Points on a hilly landscape, in no order, each with its height.
From any point a ball takes the steepest step (drop divided by distance) to one of its 2 nearest points. It stops when none of these is lower. Distance is the straight distance between rows; heights are no part of it.
z810: [129 142 149 120 138 110 134 139 104 123  99 125 174 133 179 139  97 127
 176 149 119 159 185  93 132]  (h 363)
z166: [161 164 135 149 127  86 129 154 144 133  70  64  90 134 165 151 134  91
 121 141 133 134 151 127 186]  (h 230)
z367: [121 161 146 168 131  91 162 137 129 157 150 174 156 128 110 111 134 164
 101 129  75 177 132 130  85]  (h 150)
z64: [ 97  71 145 157 118 132  91 124 166 112 189 134 132 172  68  57  75 131
 149 122 130 118 153 110 115]  (h 353)
z623: [ 88  92  97 123 147 179 124  54  97 177 235 102 138 166 117 118 119 155
 119 166  88 128 150 117 118]  (h 524)
z967: [123  96 163 146 130 124  95 154 162  73 174 175 114 156  93  73  82 103
 160 114 123 108 139 148  95]  (h 291)
z562: [ 86 153 188 107 181 124 157 132  96  91 182 174 145  85 123 161 133 161
 138  89 137 130 119 130 124]  (h 474)
z456: [101 130 113 118  50 128 139 125 100 162 172 142  99 103 149 170 145 118
  95 169 131 150 113  83  65]  (h 314)
z144: [ 77 127 165 117 138 144 128 159 137 105 160 181 107 132 104 134 152 107
 136 105 150  75 105 122 143]  (h 676)
z847: [151 161 112  95 120 100 131 156 140 149  73  76  74 122 166 155 132  81
 148 135 174 133  88 106 212]  (h 158)
z757: [131 146 144 129 175 100 121 100 128 126 120 166 144 113 147 148 164 118
 128 107 142 151 155 106 108]  (h 187)
z714: [175  99 106 161  96 142 160 101 152 148 143 109 128 146 104 109 112 144
  73 149 111 139 171 141 154]  (h 68)
z920: [132 174 183 132 105 123 138 130 138  72 166 188  82 145 152 110 178  89
 100 109 157 119  84 162 195]  (h 454)
z132: [121 128 115 100 119 118 160 142 128 114  39 127  90 107 142 141 149 121
 180 120 183 128 119 153 126]  (h 215)
z481: [102  98 131 139  78 145 127 108  88 179 154 117 189 129 149 105 104 153
  91 148  90 175 138 173  60]  (h 508)
z162: [104 136 100 125  73 128 127 119  65 175 179  89 120 105 156 165 111  97
 111 178 115 118 115  82 108]  (h 365)
z871: [171 148 103 125 103 163 102 151 157  86 162 126 178 137 102  83 112 112
 105 128 150 118 158 154 160]  (h 528)
z225: [101 154 112 101  95 135 169 124 126  94  66 185 107 138 149 112 148 125
 165  84 174 138  98 122 140]  (h 278)
z577: [173 103 169 168 141 152 114 149 147 127  66  72 167  72 141  91 132 165
 119 138 132 116 119 133 105]  (h 504)
z852: [131  96 124 113 124  86 120 109 134 159 139  79 114 139  84 170  87 159
 120 147  82 124 153 142 111]  (h 285)
z522: [129  68 113 169 116  97 139 106 132 191 111  50 127 130  98 128  90 177
 103 175  78 141 138 170 108]  (h 345)
z491: [101 126  94 127 135 111 132 165 123 115  50  94  72 140 142 170 141 124
 156 123 151 151 139 157  98]  (h 265)
z630: [166 156 145 131  92 121 128 134 161  35 175 126 101 128  88  86 149 118
 123  96 136 107 104 121 145]  (h 550)
z922: [108 180 118 106 170 136 142 154 107 162 105 133 192 119 163 163 121 136
 137 101  96 121 139 136 156]  (h 369)
z713: [144 100 108 141  97 144 116  82 119 140 156 103  64 166  92  96  83 116
 111 106 138 107 171  94 150]  (h 220)
z478: [131 144 147 110 162  87 148 121 152 174  70  95  91 128 190 195 148 113
 156 140 156 133  95 103 158]  (h 80)
z934: [146  87 118 144 122 135 149  86 133 156 180 129  93 152  63 105  93 148
  85 121 103 123 154  87 175]  (h 159)
z640: [113 118 146 125 107 133 117 143 104 189 164  98 155 116 101 136 101 176
  74 143 100 149 119  74 109]  (h 259)
z417: [129 199  89 116  99 132 151 129 145 126  83 175  91 113 164 127 163 140
 148 103 188 107  86 116 192]  (h 344)
z280: [118  71 137 146 102 169 132 111  98 203 157  80 145 112 112 110 120 190
  92 177  75 144 134  91 146]  (h 303)
z276: [ 98  82  75 123 134 160 105  69  95 174 208  56 132 139 142 147 134 132
  90 191  98 134 139 129  95]  (h 479)
z399: [146 167 169 160 131 103 124 156 140  67 175 150 146 105 104  87 168 122
 111 106 126 130 121 102 171]  (h 589)
z202: [ 99  90  99 158 105 125 146 144 121 178 113 109 189 155 112  71  96 145
 103 143  88 166 133 167  82]  (h 451)
z378: [ 72 127 100 116 142 126 110 169 117 115  66 116 140 142 139 135 132 131
 137 106 114 143 137 147  88]  (h 320)
z335: [ 81 106 131  85  50 123 147 110  79 119 146 155 113 120 133 163 158 107
 135 172 156 146  87  96  78]  (h 263)
z203: [106 102  85 151 131 132 108 102 133 156 176  80 167 158  82  76  88 144
 141 131 117 121 161 107 116]  (h 422)
z732: [173 179 154 155  93 132 137 104 147  52 141 159  99 127 125 133 165 122
 110  99 153  95 118 154 156]  (h 505)
z406: [167 119 114  77 124  95  91 126 141 134  91  98  82 131  93 161  97  96
 136 116 139 114 118 126 153]  (h 347)
z152: [117  68  83 145 106 150 163 123 114 163 154  43 140 141 132 101 134 183
  75 194 100 150 136 107 135]  (h 241)
z445: [104 167 143 106 121 123 140 102 150  96 119 218 111 114 106 113 181  85
 192  84 176  96  65 192 190]  (h 449)
z205: [137 103  97  64 134 171 101 159 157 119 167 175 127 146 115 105  96 115
 194 122 160 100 150 129 127]  (h 366)
z787: [184 132 132 109 211 138 103 155 165 141 101  93 116  94 163 171 129 107
 127 106 153 144 110 154 135]  (h 328)
z361: [156 124 129 126 224  84  97  90 117 142  96 149 123  97 193 147 157 108
 145 132 163 170 140 121 126]  (h 190)
z450: [159 139  58  98 113 152  98 165 143  84 123 123 138 127 119 126 102 110
 169 132 146 111 146 142 160]  (h 445)
z660: [163 105 107 156  99 121 198 132 126 170 142  89 142 140 141 110 121 147
  74 161  92 129 144  93 126]  (h 160)
z366: [ 98  87 187 107 108 150 145 119  68  74 132 186 109 132  78 130 111  96
 156 110 130 107 110 149  88]  (h 627)
z679: [213 114 124 150 150 140 117 153 147  97  86  72  99  94 126 119 122 134
 112 128 105 102  98 134 119]  (h 456)
z839: [ 85 158 161 150 109 102 154 123 124  99 129 187 120 129 151 138 170 160
 123 144  95 156 130 145  72]  (h 79)
z108: [ 81  69 198  83 145 150 144 161  99  94 165 177  89 127  92 143 132 109
 161 122 165  83  86 160 122]  (h 652)
z566: [103 120  86 144  73 126 115  83  98 182 203  88 116 135 155 134 107 129
  88 195  90 142 140 125  88]  (h 424)
z937: [177 168 164 143 129 147  64 134 152  82 150 133 183  99 100  96 155 120
 122 105 170 143 142 129 175]  (h 594)
z151: [ 74 162  99  98 174 127 110 125 136 169  93 180 146 123 125 175 154 109
 170 100 147  93 103 139 157]  (h 739)
z905: [ 73 166 146 140 178 127 134 136 103 105 142 169 185 105 133 155 129 164
 154  69 103 115 121 136 134]  (h 435)
z862: [150 161  89 132 166 130 128 121 132 105  87 168 137 132 185 119 183  77
 124  87 152 121 100 140 153]  (h 341)
z240: [118 157 137 121 152 118 139 144  87 159 103 110 165  94 160 181 106 159
 141 155  87 147 166 125 136]  (h 309)
z861: [188 179 109 154 157 141  98 143 165  87 110 132 169 111 151  99 178  69
 111 130 141  98 110 117 167]  (h 419)
z634: [ 53 152 130 130 108 118 165 118 107 142  95 197 111 131 172 159 157 150
 141 145 124 138  74 127  93]  (h 147)
z373: [189 123 118 138 176 129  98 172 193 140 113  65  96 127 132 125 116 113
 137 128 110 118  93 156 116]  (h 403)
z953: [ 93  82 155 138  95 155 122 115  68 116 160 138 173 121 120 144 105 143
  83 142  76 148 130 140  76]  (h 557)
z694: [169 158  92 127 133 113 138 123 159  67 100 105 126 120 112 113 166 148
 111  94 133 124 133 158 100]  (h 613)
z575: [175 161 179 170 162 154 102 151 141 147  77 131 172  83 150  76 117 185
 121 108 121 121 112 134 128]  (h 544)
z982: [120  90  87 148 154 147 127  53 117 208 208  82 164 153  78  90 110 179
 143 163  86 148 160 125 124]  (h 480)
z608: [144 130 169 116 159 113 108 133 145 131 122 123 148 120 113 127 118 136
 111 126 118 124 141 108 102]  (h 122)
z124: [113 138 121 147 109  98 152 155 132  99 126 142 149 146 123 108  96 123
 164 126 116 136 179  99 145]  (h 418)
z80: [113 148 137  97 135 152 114 132 147 128 104 154 126 149 112 149 145  81
 161 102 155  65 105 147 135]  (h 706)
z129: [131 121 155 123 192  83 120  92 105 133  65 113 106 107 199 171 161 133
 145 143 178 146 106 106 153]  (h 138)
z496: [179 153 133  91 218 127 103 107 120 150  98 127 133  96 161 182 127 115
 142  90 179 138 141 150 164]  (h 261)
z403: [118 101 101 109  91  99 166  92 115 141 164 127  90 150  69 160 112 142
 114 137  97 124 147 117 134]  (h 226)
z671: [129  99 108 150 137 132 123 172 106 126  90 103 187 130 134  80 123 120
 120 120 105 163 160 146  89]  (h 388)
z876: [159 108 143 147 153 139  99 131 183 127 147 158 137 146 116  82  82 119
 170 148 125  90 155 139  72]  (h 219)
z118: [155 134 134 114  87 115 109 118 137 111 101 123  84 162  93 132  70 107
 134  88 140 127 154 108 119]  (h 289)
z806: [102 142  77 163 174 105  97 139 112 116  64 148 118 114 173 146 148  82
 148 106 158 162 128 136 160]  (h 266)
z578: [144 111 120 152 129 111 162 160 128 157 103  95 105 127 144 161 111 113
 103 155 118 162 164 110 140]  (h 238)
z209: [114 171 151 100  97 130 174 127 165 111 134 192  85 116 126 122 177 117
 150 116 178  93  86 138 204]  (h 400)
z843: [ 99 124 139  98  66 115 180 130  92  98 102 147 107 149 155 152 169 134
 134 144 117 126  89 100  93]  (h 210)
z408: [ 92  61 170 121 114 170 127 140  97  94 122 160 122 149 117 125 115 108
 107 122 105 132 121 123  85]  (h 598)
z893: [125 126 155 128 123 143 105 144 154 152 132  78 147 150  84 120 133 130
  82 110 106 107 125  88 121]  (h 189)
z653: [129 107 138  84 151 146 110 136 158 153 183 165 139 164 124 115  68 138
 160 137 142 114 175 130  87]  (h 297)
z370: [181 191 107 162 101 147 111 126 157  52  96 137 125 118 136 124 169 156
 110 108 143 129 100 174 147]  (h 558)

Where does a ball stop that starts at each point below?
z108 => z132
z577 => z478
z937 => z876
z162 => z839
z861 => z478

Call two points neighbours if one is among the 2 nearest of the other. Go from one point of each pair to the other, from neighbour to neighbour, staying as low as possible. Name the highest point that can't be avoided.
z478 / z714 => z578
z478 / z839 => z361
z839 / z608 => z367
